Points on a hilly landscape, in no order, each with its height.
From any point a ball rolls to the lowest of the 2 points nearest to it. It stops when none of these is lower. Distance is the straight distance between rows; heights are no part of it.
<251> height 2.24: [ 57 113 109 187 120 151 142 141 141 100 135 121 156 132 121 137 166 140
 131 105 149 111 102 127 119 122 104 189  54 121 129  73  98 136]
<273> height 4.18: [176 111 145 101 114 103 117 170  81 149 113 137 126 172 141 111 108 111
 151 142 114 114 125 172 162 136 148 105 144 110 143 137 120  77]
<1334> height 2.27: [176 142 157 103 144  64  85 147 134 151 141 163 115 143 124 128 107 167
 162 152 154 170 154 149 165 113 182  50 206 124 119 159 152  66]
<592> height 5.01: [119 141 123 100 117 151 110 108 151 160 142 120  89 157 121  80 122 121
 142 152 131 160  88 172 127 151 134 149 137 116 152 109 120 131]
<1315> height 3.67: [115 136 112 126 110 110  88 128 105 151 134 106  98 145 131 118 145 165
 153 122  70 130 111 181 166 129 148 162 159  92 148 134 168  95]
<705> height 7.12: [109 115 131 164 124  99 186 165  24 121 105 175 132 123 145 137 123  93
 120 151 118  74 147 126 169 134 107 126  84 105 202 137 113 119]
<979> height 2.50: [ 60 124 115 176 131 153 162 134 150  97 124 153 158 140 112 129 183 129
 136 123 168 110  97  85 115 132  81 160  23 148 164  70  67 107]
<859> height 5.71: [155 122 132 135 110 113 152 109 103  98 108 118 138 102  88 174 101 141
 103 132 134 140 168  88 113 145 108 144 125 131  98  92 175 171]
<1126> height 5.94: [138 104 171 110 171  66 113 152 111 125  51 154 129 136 139 158 105 148
 161 138 113 129 170 151 177  83 177  93 188 110 167 164 162  65]
<915> height 4.83: [176 162 128 110 129 125  98 139 129 180 182 140 132 132  92 121 129 154
 143 162 143 176 135 136 126 134 149  86 204 149 121 132 105  79]
<802> height 3.92: [118 122 123 129 148 117 131  64 144 102 136 124  93  72 157 153  95 121
  89 162 123 159 154 118 133 139 161 126 162 106 124 135 158 182]
<53> height 4.23: [119 125 178 161 113 108 181 108 124 130  80 174 146 112 102 144  87  73
 116 141 142 139 148  91  62 118  92 146 159 140 124 123 166 151]
<749> height 3.91: [154 133 117 137 121 148 121 167 135 127 195 112 171 121  82 156 149 154
 132 108 177 128 141  74 125 136 128 108 109 167  79 119  94 112]
<1626> height 7.19: [119  84 135 160 154  81 162 128  67 119  99 159 128 104 138 169 114 106
 111 140  98  89 168 102 162 107 122 101 111 115 186 135 127 127]
<1252> height 3.59: [200 140 110 113 137 131 110 156 147 134 178 139 162 145 101 139 120 132
 145 121 154 147 140 105 129 135 119  66 133 149  80 157  76 105]
<1096> height 1.58: [ 92 125 114 142 136 168 111  90 210 153 125  95 105 166 143  80 149 128
 132 132  82 142 103 149  84 108  90 148 160 166 139 151 157 152]
<82> height 1.87: [152 137 133 154  58 160 163 107 121 133 141 137 106 148 125  95 121  99
  89 133 157 139 111 119  69 166  91 144  92 146 108  95 130 139]
<1524> height 5.69: [166 149 150 125 134 100  73  96 194 146 103 163 120 153 149 128 118 141
 166 157 106 168 128 180 133  89 161  62 232 131 131 174 168  90]
<396> height 2.40: [145 134 149 162  71 124 167 144  79 164 142 105 153 129 118 124 133 100
  97 151  95  86 147 131 101 141 107 120 160 150 108 136 142 138]
<1415> height 4.95: [136 161 115  85 110 131 103 157 111 149 163  95 113 140 125  91 155 135
 132 117 173 120 109 137 161 154 178 134 107  89  89 114  81 116]
<1431> height 5.54: [ 90 114 131 136 100 148 139  85 149 120  95  99 111 161 147 111 155 132
 126  98 105 118 110 155  96 135  92 189  85 115 121 110 167 159]
<1410> height 6.85: [138 121 118 162 106 161 147 134 137  85 145  91 167 163  94 181 129 150
 119  96 124 104 137 108 104 140 103 141  92 161  65 107 125 137]
<1608> height 7.40: [164 120 138 149 117 102 159 150  87  95 120 140 171  87 127 175 111 118
  98 131 149 103 190  69 140 123 131  96 109 118 112 125 126 139]
<1313> height 2.72: [170 134  83 115 131 120  88 127 126 158 183 126 101  95 167 139 128 134
 131 154 122 139 139 130 174 134 163  41 171 132 140 184  57 123]
<740> height 1.32: [ 64 124 103 121 130 155 131 123 122 104 116 106  94 144  97 125 147 173
 125  95 154 138  96 139 133 134 132 226  91  90 127  76 149 142]
<1175> height 0.95: [ 52  98  95 140 125 138 145 145  91  80  82 132 116 162  93 128 154 151
 144 103 171 132  65 123 142 148 130 217  52  99 131  47 110 111]
<99> height 4.40: [166 137 122 115 134 115  79  92 152 152 138 143  83 167 118 124  74 141
 146 187 116 187 137 159 122 170 140  84 200 123 139 132 131 118]
<1796> height 5.78: [ 96 153  79  88 152 125  56 123 148 107 134 104  92 145 145 124 137 165
 147 102 137 127 105 166 189 154 174 132  96  84 128 116 118 110]
<1111> height 6.89: [110 123  88 141 141 153  87  97 149 126 175  99  77  91 175 141 136 111
  89 145 102 127 124 132 157 135 159  98 121 130 158 146 105 162]
<482> height 4.59: [162 127  90 119 114 116  55  69 144 134 157 100  73 175 118 142 105 167
 137 172  96 173 125 177 123 184 129 118 172 113 105 125 151 117]
<570> height 4.27: [152 136 118 112 111 123 117  74 154 112 123 127  84  64 205 124  90  80
  86 143 116 135 140 136 133 134 170 106 169 114 122 158 165 189]
<1317> height 2.47: [105 126 138 110 112 119 166 205  28 140  92 133 135 140  99 118 144 129
 158 112 118 102  91 159 147 122 129 179 108 106 161 101 115  84]
<1777> height 5.33: [159 157 111  94 105 130  88  97 176 173 197 131  93  99 174 117 113 117
 131 170 110 170  92 141 115 137 144  62 225 200  93 194  90 130]
<374> height 3.36: [168 137 111 115  79 127 119 180  89 159 184  92 150 118 125 108 150 132
 118 136 104  79 126 158 145 128 147  84 134 141  99 165  88 107]
<1141> height 1.42: [125 116 124 110 158  97 121 169  47 139  95 146 117 167  70 132 114 166
 166 157 132 138  93 138 162 152 147 188 118  98 168  80 121  65]
<951> height 2.39: [ 90 136 150 127 163 109 153 171  90 166 117 105 168  70 131 115 174 121
 131  93  91  93 131 130 138  65 144 126 185 124 172 178 146 103]
<385> height 1.92: [ 87 127 129 130 150 106 157 130  72 159 116 139 108 117 114 106 113 109
 137 155 117 144 109 145 118 124 136 165 160 106 208 112 145 124]
<1655> height 5.67: [170 129 115 141  72 175 149  74 171  68 143 141 104 139 159 130  91  97
  87 101 159 156 133 115  63 176  93 148  55 130  63  97 153 173]
<303> height 1.57: [132  82 146 139 165 130 150 161 142 159 104 139 156 143 126 125 142 117
 150 131  99  97 137 129 124 102  91 116  89 158 186 155  80 100]
<655> height 1.74: [112 107 141 127 168  74 156 139  33 118  45 145 131 118  85 175  93 155
 142 160 106 131 145 122 140 123 137 160 153 108 178  87 160 100]
<1531> height 3.50: [109 125  92 143 163 105 117  89 108 124 165 120 102  40 134 160 120 127
  94 164 135 138 147  81 144 141 174 124 190 142 161 127 123 190]
<1673> height 3.42: [132 102 125 136 113 156 144 128 154  87  91 137 146 157 172 153 116  92
 108 108 117  82 152 121 120 148  82 114  38 133 102 124 114 163]
<1797> height 5.35: [156 161 181 119  75 117 155 143 102 143  96 111 146 129  94 117 106 111
 127 124 141 118 139 133  73 111 117 155 166 124  44 120 187 133]
<543> height 3.43: [152 164 142 107 106 190 138 136 187 136 165 102 159 122 133  75 145 109
 124 106 149 133 109 117  75  97 100 119 114 152  86 151 118 140]
<967> height 4.09: [129 119 183 161  84 106 201 121 119 121  79 216 160 113 130 109  94  58
 106 154 164 138 135  78  85 131  71 125  94 125 130 100 149 148]
<1286> height 5.20: [135 131 137 117 106 146 147 123 124 158 143 146  92 146 155  90 113  89
 118 160  98 142 109 166 103 140 107 131 136 133 147 139 141 130]
<1755> height 4.22: [148 138 138 117 147 104 105 115 116 145 111 143 111 140  98 123  93 143
 142 167 116 163 126 136 118 143 130 131 182 137 149 124 138 117]
<1240> height 4.90: [102 149 183 105 141 109 146 156 144 140  85 118 160 118  99 126 142 144
 155 113 149 141 123 138 102  93 137 157 177 124 112 140 173 109]
<1357> height 2.84: [114 163 138  95  99 167 111 137 192 146 143  86 136 148 120  66 165 143
 135  83 150 126  92 152 105 121 126 154 125 122  67 155 133 131]
<1309> height 7.64: [151 117 166 140 135 129 161 180 126 136  95 139 199 138 113 167 151 123
 137  92 111  85 159  93 110  88  81 118 116 178 115 147 112 132]
<776> height 4.20: [162 154 111  78 115 181  91  82 215 129 147 130  93 143 190  97 117  98
 116 129 141 150 114 154  83 138 110  83 123 129  91 184 119 139]
<1405> height 6.18: [133 116 176 122 189  74 136 150 111 136 111 139 114  70 122 151 111 157
 134 141 151 156 177  93 175  95 174  82 212 162 173 166 140 101]
<194> height 5.88: [124 143 114 161  70 169 169  52 192  72 139 149 108 117 162 120  94  98
  84 113 130 137 144  73  28 154  66 134  69 178  75 118 171 198]
<1398> height 7.03: [148 123 110 150  88  90 179 139  20 118 122 176 114 103 135 119 108  93
 105 155 132 100 132 120 161 165 141 115  76  84 154 101 124 135]
<1515> height 4.24: [ 94 139 130 129 171 110 132 145  97 129  96 111 163 137  68 156 136 189
 163 112 132 155 112 121 110 100 135 201 165 109 146  88 142  85]
<1034> height 3.31: [124 134 122 156 143 131 137 131 133 118 164 116 157  54 104 156 138 124
 100 122 142 133 157  76 136 110 153 118 143 146 124 132 124 158]
<383> height 5.53: [152 126 170 120 105 127 149 145 112 101  90 121 172 113 114 147  99 107
 104 112 155 107 154 103  91 121 112 132 122 118  58 126 164 153]
<1192> height 0.89: [ 64  98 118 191  68 124 193 118  81 116  84 148 151 172 111 155 167 125
 129 127  89 105  94 143  82 146  57 211  49 144 152  61 132 127]
<1636> height 1.79: [ 69 121 110 103 150 111 115 165  56 103  61 108 118 130 131 135 131 156
 171  69 106 122  97 163 169 117 152 199 110  75 151  96 136 103]
<113> height 6.55: [144 124 125  83 149  85 114 125  64 126 126 158  98  97 142 114  93 129
 133 152 158 144 141 128 192 152 214  96 140  62 169 134 139 112]
<160> height 1.94: [113 120 112 154 146 176 108  69 198 143 146 106  94 128 161 134 131 125
 123 146  61 150 119 122  84 127  82 129 167 191 143 167 137 168]
<1326> height 4.60: [153 150 127 114 114 122 116 156 115 161 176 114 128 149  64 107 147 167
 155 167 134 148 105 132 108 139 131 132 167 149 117 107 112  96]
<463> height 3.96: [151 136 123 132 118 113  83 139 112 156 142 107 128 175 133 112 131 143
 156 165  78 136 111 184 134 134 143 115 160 117 131 138 128  80]
<707> height 5.77: [ 83 115 109 129  97 182 129 129 168 102 119  88 113 179 160 102 161 116
 117  62 113  77  88 160 113 115  95 185  51 124  83 124 143 142]
<1547> height 7.11: [ 88 113 114 140 170 145 110 100 182 123 136  98 102 119 163 119 151 128
 114 116 107 111 139 141 141 103 131 130 117 125 164 142 117 156]
<1136> height 3.16: [163 111 132 141 120 167 115 104 171 117 116 119 132 178 171 139  96 104
 112 113  81  87 142 139 103 130  79  90  86 152  83 144 142 167]
<335> height 1.81: [ 45 120 102 147 148 155 120 117 167  85 132  89 133 104 101 150 172 176
 117  81 148 119 106 105 131 113 126 196  72 127 136  88 128 154]
<78> height 6.47: [111 154 141  62 154 118  88 119 160 119 105 128 104 108 139 110 116 139
 154 108 179 164 108 157 165 120 183 141 161  60 113 134 165 116]
<1551> height 6.68: [110 105  82 158 128 144 108  82 141 125 187 110  75 123 147 121 123 110
 102 128 114 121 130 147 141 167 133 131  75 123 144 118 101 157]
<736> height 6.06: [154 151 118 112 111 127 131 120 111  86 146 128 144 113  62 154 116 169
 119 139 205 157 121  76 133 162 141 154 103 103  66  58 129 127]
<1274> height 4.19: [169 120 143 118 116 101 108 149 136 158 129 127 123 128 182  88 128 107
 134 131  85 104 139 178 181 110 179  68 178 103 144 188 131  94]
<908> height 3.95: [168 128 160 132 114 117 175 127 115 107 108 180 169 127 122 123  87  83
 112 142 189 150 147  69 107 137  97 122  98 125 106 106 137 141]
<1528> height 1.90: [183 141 108 109 162  90  55 126 131 166 170 157 100 134 133 143 110 161
 154 175 145 197 131 146 168 142 178  27 218 143 148 170 102  85]
<659> height 1.33: [109  91 125 130 173 136 121 155 134 119  95 136 137 166 147 137 128 132
 154 131 108  95 117 152 182 131 119 124  75 130 198 117  89  96]
<339> height 4.64: [119 142 126 103 169 149 106 155 140 117 107 153 133 171 104 118 120 161
 175 136 188 170  91 123 139 157 121 161 102 104 130  96  93  99]
<780> height 1.83: [ 93 114 135 165 138 141 153 127 150 143 109 132 157 138 124 130 160 130
 114 122  86  93 133 120  88 105  72 132 100 166 168 132 110 129]
<1233> height 6.23: [143 146 156  85 144 116 144 146 124  91 116 145 148  94  81 152 110 135
 124 125 209 152 137  71 164 134 169 140 116  92  83  99 133 137]
<703> height 4.92: [137 141 146 129 102 124 146 123 119 164 132 114 108  94 175 100 121  93
 102 134  88 111 140 144 113 116 153 100 214 143 127 178 164 162]
<1221> height 1.47: [ 60 112 137 186 132 118 189 123  80 113 108 149 159  85  83 154 170 123
 117 122 108 123 133  94 100 100  88 184 117 150 192  81 122 126]
<968> height 6.01: [ 94 113 119 153 101 209 142 115 202 106 138 114 136 162 171  87 157 117
 104  75 127  87 112 127  85 107  62 151  37 154  86 146 139 165]
<1019> height 2.67: [ 83 138 138 150  99 140 177 175  65 144 135 133 133 123 107  86 161 108
 143 121 144 113  89 137 126 119 113 187 101 120 173 108  99 108]
<141> height 5.37: [128 163  98  66 122 138  49 108 145 132 170 102  87 128 133 103 170 149
 148 112 170 146 105 162 151 162 183 104 108  69  98 126  99 119]
<1212> height 6.25: [ 97 103 130 182  63 172 166  94 154 125 156 132 128 132 168 111 154 100
  74  98 111  95 129 130  86 140  78 140  50 160 106 127 128 167]
<914> height 5.87: [142 141 114 154  92 114 152 105  80  96 157 121 144  77  84 146 112 144
 109 126 169 140 161  63 116 158 144 157 135 118  88  68 150 166]
<885> height 1.59: [136 146 150 144  50 136 173  89 120 119 142 115 131 122 117 114 132 102
 101 120 135 131 122 123  49 152  96 177 113 149  61  96 173 156]
<1059> height 5.86: [123 128 153 149  85 177 162  76 188  97 102 130 130 140 160 111 113  92
  95 106 127 117 132 104  41 121  66 142  70 155  94 152 171 189]
<107> height 2.89: [ 74 135 123 136 134 126 142 145  98 150 133  99 112  88 150 109 157 101
 110 105  85  97 129 153 157  90 143 159 145 110 172 166 144 139]
<763> height 4.61: [142 142  89  95 103 152  89 156 113 133 187  89 124 162  82 113 157 165
 136 107 172 123  96 146 131 175 145 142  76 119  73 118 106  97]
<716> height 0.90: [ 91 111 155 129 180 103 138 176  69 149  77 110 160 151  88 143 144 161
 165 116  82 128 117 135 144  81 132 162 140 141 196 114 105  73]
<1617> height 5.04: [176 159 121 115 139 126 107 119 162 183 184 154 109 131 132 109 118 119
 153 183 130 187  96 149 116 128 128  65 225 187 140 157  90  87]
<995> height 5.72: [101 102 143 143  94 173 159  75 157  83  85  99 113 177 170 125 126 116
 102 101  93 107 133 133  58 115  60 188  63 156  87 123 176 171]
<1712> height 3.99: [ 75 129 133 120 175 134 133 156 128 121  88  91 156 113 103 151 163 169
 148  83 109 111 134 119 140  98 137 182 138 122 132 117 147 110]
<770> height 7.60: [118 127 124 110 133 160  74 111 205 115 127  97 127 153 167 107 154 148
 144  94 114 104 109 169 148 116 128 117 108 115 100 164 146 143]
<1746> height 6.40: [128 133 143  99 158  77 133 167  45 108  98 166 129 113 120 137  97 134
 136 136 186 138 145  87 176 133 171 115 133  89 146 119 137 106]
<6> height 5.84: [150 122 170 126 179  86  91 104 165 143  76 152 120 161 155 138 101 162
 154 156 113 169 155 159 164  90 144  84 185 139 173 164 159  79]
<696> height 4.62: [171 128 156  84  96 109 118  91 138 133 115 139  90 101 193 104 102  86
 103 169  99 139 133 151 116 134 158  79 208 116 115 171 167 165]
<415> height 2.56: [137 104  83 165 129 176 113 114 182 149 180  95 120 142 150 147 143 126
  93 130  50  88 130 130 102 115  68  98 116 201 122 162  92 157]
<1491> height 6.75: [143 142 121  84 138  88  69 138  86 120  96 141 104 134 124 107 132 151
 155 132 130 139 125 183 200 146 206 106 153  61 151 139 139  88]
<1425> height 4.44: [120 134 138  97 154 138 100 141 125 110 105 109 142 157  75 153 126 189
 166 113 165 158 113 105 126 140 133 172 133 101 104  86 136 113]
<1003> height 5.43: [182 160 135 115 121 117  69  89 220 166 137 129 133 151 157 125 129 160
 154 138  84 161 122 166 112 106 149  67 226 158  73 181 164 115]
<1775> height 2.17: [ 89 118  99 111 115 126 146 185  37 111 107 115 132 117 125 133 152 143
 148  87 127  89 106 148 175 136 163 177  83  78 122 103 104 103]
<1374> height 4.81: [122 145 108 108 156 138  86 139 149 145 156 148 103 160  84 107 117 148
 153 176 164 176 102 131 137 163 132 145 131 108 166  97  91 102]
<169> height 5.29: [181 132  98  72 124 146 115 133 130  88 135 160 130 134 127 116  99 128
 130 130 202 163 114 108 140 162 135 119  72  94  87  90 113 126]
<899> height 6.97: [ 97 110 133 177 101 151 143 128 140 100  89  85 172 168 102 167 155 151
 135  91  97  88 139 113  84 116  72 181  79 159  70 107 148 159]
<900> height 2.18: [124 134 148 105 130  85 143 119  53 168 146 137  79  94 124  76  89  92
 136 189 135 154 117 164 130 146 170 147 183 108 193 133 140 110]
<1658> height 1.52: [ 57 110 112 138 164 106 150 149  50 116  76 118 119  95 120 161 138 150
 149  88  92 103 107 147 139 103 132 201 133 102 184  88 141 111]
<1682> height 2.76: [127 147 131  88 156  99 129 132 116 148 170 168  93  78 122 102 130 110
 126 157 193 164 119  85 172 132 205 100 184 115 168 162  99 117]
<452> height 1.28: [113 123 155 200  72 135 193 117 122 133 120 137 152 126 105 122 132  97
 101 131 118 130 125 108  72 130  50 178 120 158 102  90 149 159]
<1785> height 1.16: [102 136 129 110 183 112 123 160  95 152 113 124 130 147  87 114 144 162
 169 153 114 145 100 150 153 125 157 154 146 126 189 120 109  69]
<1600> height 7.28: [ 76 137 122 133 182 123 106  98 176 149 130 114 108  92 146 129 149 118
 130 130 127 153 124 118 137 100 139 128 174 135 196 154 113 142]
<1115> height 2.91: [153 135 136 119 173 104 120 146 117 138 164 126 149  93  92 162 119 155
 132 133 161 137 175  70 151 115 174  95 172 155 107 139 133 123]
<871> height 5.49: [159 113 101 111  82 154 135  96 146  83 150 130 108 152 142 122 103 112
 116 122 185 141 108 114 121 175 113 142  51 114  73  80 118 145]
<397> height 2.82: [ 89 124 137 177 166  96 177 153  93 159 118 144 149  70 120 129 150 113
 117 127 106 115 140 110 112  69 124 140 177 149 195 152 133 137]
<778> height 2.29: [195 123  91 111 141 108  75  93 159 153 188 146  92 129 165 153  93 134
 135 177 109 168 126 138 160 161 150  19 195 156 130 173  85 120]
<200> height 6.94: [126 103 103 165  90 111 166 117  68  87 130 167 115 145 143 146 114 100
 102 147 132 108 144 108 145 175 122 135  47 110 154  66 120 148]
<866> height 6.95: [148 137 121  87 138  92  62 122 151 151 139 140  97 148 164 107 152 139
 165 143 136 148 112 182 209 134 190  86 150  64 148 153 122  81]
<500> height 2.12: [125 120 133 161 119 135 147 124 121 155 125  92 139 128 117 139 137 127
 107 132  72 105 162 138  86 128  94 150 150 172 144 139 137 135]
<1511> height 2.83: [144 144 120 148  60 138 156 172  91 163 175  85 160 120 120  98 175 120
  87 110 118  78 110 135 112 137 116 121 127 151  81 147 109 149]
<1467> height 5.38: [126 110 143 135  98 166 148  80 152 114 121 133 103 135 143 111 117  96
  99 127 101 131 121 149  96 137  98 159 130 133 124 121 168 169]
<171> height 4.26: [124 144  93 116 113 165 114 132 158 116 205  91 136 142  85 123 155 162
 131  85 178 141 103 109 127 135 128 134  86 133  69 104  88 127]
<961> height 6.29: [152 111 171 102 186  83 140 165  90 124 106 171 124 104 138 136  88 125
 133 148 185 146 171  94 196 107 189  64 151 133 159 153 132  97]
<1188> height 2.70: [105 118  97 190 131 154 162 113 144 125 154 168 147 115 127 118 150 123
 114 137 159 126 119  86 122 137  94 141  42 154 186  96  78 132]
<1282> height 7.75: [139 127 136 135 151 136 110 161 159 138 139 117 175 152 109 163 140 146
 150 116  98 100 143 123 134  99  97 120 128 163 105 142 113 100]
<588> height 4.41: [141 125 166 135 125 136 155 127 158 139  96 147 155 109 127 108 104  86
 129 131 127 139 147 108  82 111  93 116 140 167 129 153 139 163]
<1343> height 1.11: [ 83  85 132 133 176 108 131 156  89 125  64 153 138 141 108 141 138 147
 167 135  88 108 119 137 163 111 125 166  86 117 218 104  80  69]
<81> height 1.60: [113 116 156 117 166  96 149 148  67 128  69 168 136 147  65 136  93 143
 149 177 147 156 129 117 117 135 118 173 134 123 158  79 134  89]
<1794> height 3.13: [114 139 108 112 177 117 106 100 142 134 167 137  86  70 109 128 121 139
 118 165 155 154 139  96 161 133 183 105 172 119 167 136 131 146]
<848> height 7.29: [177 100 133 149 161  72 135 133  87 123 104 135 142  94 129 191  88 127
 107 135 121 101 193 112 161 125 134  81 129 123 140 139 130 143]
<1758> height 1.08: [ 90 121 148 167  77 133 186 112  80 136  82 128 140 157 104 144 137 112
 121 128  98 116 105 131  72 156  62 199 125 130 135  81 160 141]
<93> height 5.11: [168 134 108  71 125 133  94 116 124 109 109 146  89 165 127 134  93 130
 144 147 172 150 126 146 156 180 137 111 111  80  95  99 120 114]
<938> height 4.65: [142 145 170 123 159 116 156 155 160 159 114 128 156  94 116 109 119 114
 135 109 140 124 147 118 123  82 136 100 164 145 125 162 148 122]
<1451> height 7.09: [110 110 139 150 120 125 166 159  96 107  80  97 169 157  98 147 149 127
 121  94  97  89 118 130 109 126 105 180 116 124  99 101 127 129]
<1747> height 3.83: [131 146 110 121 119 193 111  92 206 128 178 122 111 147 158  92 124 112
 121 112 134 136 103 129  84 119  93 106 103 160  99 157 104 153]
<857> height 6.67: [144 121  90 171 106 158 110 111 145 111 173  94 159 115 117 160 117 152
 108 101 137  95 166  96 127 127 120 110  75 144  83 119  96 160]
<1634> height 3.17: [167 131 106 115 146 143 104 158 156 147 188 112 143 112 141 130 144 135
 119 121 136 111 139 116 163 114 156  47 157 154 112 178  68 126]
<438> height 2.90: [131 101 106 151 115 158 114 134 155 132 135 105 138 166 157 146 135 112
 124 112  67  68 137 150 128 114  74 115  78 150 126 161 110 138]
<1569> height 3.01: [ 97 123  90 182 141 138 147 121 134  88 185 173 134  73 148 122 148 119
  99 131 151 111 141  76 165 137 141 105  53 128 191  88  89 163]
<149> height 5.03: [178 148 107 113 108 152  61  74 210 124 149  97 127 151 161 121 127 144
 135 115  88 149 127 154 108 116 127  77 172 146  38 202 155 143]
<1069> height 3.64: [165  95 157 123 122 148 165 163 134 105 108 172 172 147 159 139 108  66
 119 119 142 103 149 100 131 119  89  86  61 134 122 131  82 136]
<243> height 6.84: [116 101 107 137 131 151 136 111 107 113 139 130 110 148 145 130 133 117
 110 136 125 121 122 128 149 160 112 139  41 116 159  78 102 150]
<1095> height 3.80: [191 134 165 104  97 144 151 145 139 110 101 165 150 155 147 123  79  62
 120 135 164 120 142 116 122 152  82  96  91 129  87 137 113 152]
<475> height 2.11: [116 153 150 124 138 159  97 128 209 158 137  91 132 146 143  83 159 147
 134 119 106 121  94 155  84  87 110 141 170 139 106 172 164 133]
<1370> height 7.84: [131 124 137 126 149 135  95 148 178 114 120  98 165 140 156 135 145 141
 135  94  93  96 147 144 144  75 126  95 145 131 103 154 137 136]
<340> height 3.32: [112 115 107 132 129  91 109 131 109 143 118 100 115 103 139 133 136 129
 126 122  58 107 128 175 146 127 157 124 168 108 148 157 153 128]
<1456> height 5.26: [154 139 129 120  84 142 128 107 153 170 180 110 113 110 166  90 130 104
 115 162  92 128 105 142 105 135 122  76 210 174 119 180 110 155]
<1495> height 6.13: [ 99 140 101  82 136 133  72 104 168  85 127 120 109 130 125 130 138 145
 131  82 172 145 118 146 160 148 182 137 109  51 107 114 164 148]
<1347> height 4.39: [192 133 135  89 117 110  96 163 140 159 133 148 141 182 156 102 123 129
 158 136 119 123 122 190 165 129 156  56 150 105 113 165 105  67]
<1433> height 7.33: [118 119 108 137 146 166 105  96 201  98 149  96 123 126 168 133 139 125
 119  89 121 102 127 125 117 129 123 145  72 128 108 134 131 179]
<1061> height 7.53: [156 121 153 157 120 140 176 176 105 118 137 124 179  99 124 164 148 104
  96  95 113  59 168  96 141 114 116  95  93 155 118 147 109 150]
<89> height 1.69: [ 86 131 163 158 133  96 192 127  98 148 116 166 144  99  93 115 138  93
 123 160 128 144 114 100 100 117 103 163 128 129 208 103 133 131]
<477> height 5.51: [148 136 128  72 190 121 110 132 164 127 141 168 123 114 139 129 102 124
 154 128 208 179 140 103 164 114 154  62 133 127 128 139 108 137]
<549> height 2.57: [185 137 136 107 156  78  89 167 103 127 145 137 139 118  89 173  94 167
 145 148 147 135 185 115 174 132 169  66 191 131 113 138 120  75]
<1559> height 2.85: [ 81 136 120 133 143 148 100 139 176 149 112  66 145 118 152  92 186 149
 156  73  95  97 119 169 115  75 118 168 146 122 121 162 165 144]
<1114> height 5.30: [189 132 113  76 171 117  79 128 149 116 131 176 114 159 126 147  87 142
 144 149 186 169 142 131 168 160 171  63 118  98 113 142 106  94]
<19> height 4.38: [119 150 160 132 141  99 127 138  94 182 141 122 118 127  73 117 126 149
 144 162 121 154 128 123 105 117 137 145 203 163 158 139 136  92]
<97> height 6.45: [110 106  83 188  88 161 135 112 138 106 176 115 117 135 138 148 152 132
  85 112  98  91 155 115 124 139  99 128  49 156 111 107 111 160]
<47> height 4.63: [186 161  93  93 107 167  75  57 231 115 160 131  84 132 171 140  97 114
 126 139 106 188 119 146 102 147 135  63 172 155  58 179 132 143]
<1588> height 6.05: [112 123 171 117 197  59 124 149 100 134  80 133 149 114 106 173 106 161
 158 119 135 134 168 109 154  78 166 121 186 131 146 133 159  92]
<1239> height 2.25: [140 104  81 176 133 185 111  63 193 129 172 112  92 157 155 146 116 133
 108 143  88 138 125 126  75 140  72 116 106 201 133 142 105 162]
<1365> height 3.81: [185 142 126 104 114 115 101 159 117 155 129  93 150 127 153 122 138 117
 112 110 108  93 158 159 168 133 162  93 158 104  89 156 125  98]
<88> height 3.11: [ 87 140 155 167 146 124 171 129 120 134 150 119 152  68 125 159 157 108
  97 129 110 109 176  68 112  88 125 116 161 163 170 154 107 157]
<408> height 0.70: [ 64 105 114 158  84 122 185 126  92  96  99 156 116 181 134 133 145 134
 140 117 140 111  72 136 125 178  94 214  43 124 142  45 117 115]
<384> height 5.15: [154 148 169  86 112 117 123 151 122 118  60 127 146 144 131 106 110 113
 147 115 138 135 116 158 104 105 130 151 169  89  69 135 178 117]
<1219> height 6.42: [132 138 146  77 128 121 132 125 134 104  95 146 128 100 124 113 107 115
 133 113 185 153 125 112 134 125 173 142 150  81 104 116 176 145]
<1535> height 4.87: [159 140 100  72 114 128  57  82 155 110 118 116  97 169 126 161 106 171
 140 135 124 158 133 166 128 177 156 124 127  89  84 112 153 139]
<1211> height 3.34: [115 111 105 180 137 139 145 129 121  87 144 126 145  83 153 153 145 119
  91 111 132  85 162  98 169 124 131 112  60 112 154 115 102 167]
<1592> height 2.46: [131 149 149 106 146 100 161 145  93 151 143 148 109  89 136  85 119  99
 128 171 161 145 118 109 151 133 159  97 172 105 173 132 126 120]
<1707> height 3.68: [101 104 129 143 149 131 125 154 128 117 111 111 151 106 125 148 158 139
 135 101 129  99 155 101 147 103 128 147  90 117 125 121 112 146]
<816> height 2.86: [101 136 170 151  98 134 178 173 107 154 128 143 143 154  84  80 149 108
 131 135 141 140  77 125  83 125  78 193 111 145 150 102 121 105]
<1521> height 1.29: [ 63 109 140 166 149  92 197 124  37 114  77 142 145  83 122 145 158 122
 123  98  97 120 117 124  99  99  89 207 124 113 198  92 156 127]

Call two points neighbours if one is among the 2 nearest of the other. Go from one point of each pair to the other, from neighbour to neighbour, staying as low as possible. Name the highest point that can't be avoided.
<716>, <951> | <1347>
<951>, <1528> | <1034>
<1755>, <1547> | <1600>
<1521>, <1755> | <1777>

Where does a ball stop that starts at each point below?
<78> | <1528>
<1240> | <1096>
<1282> | <1551>
<899> | <408>
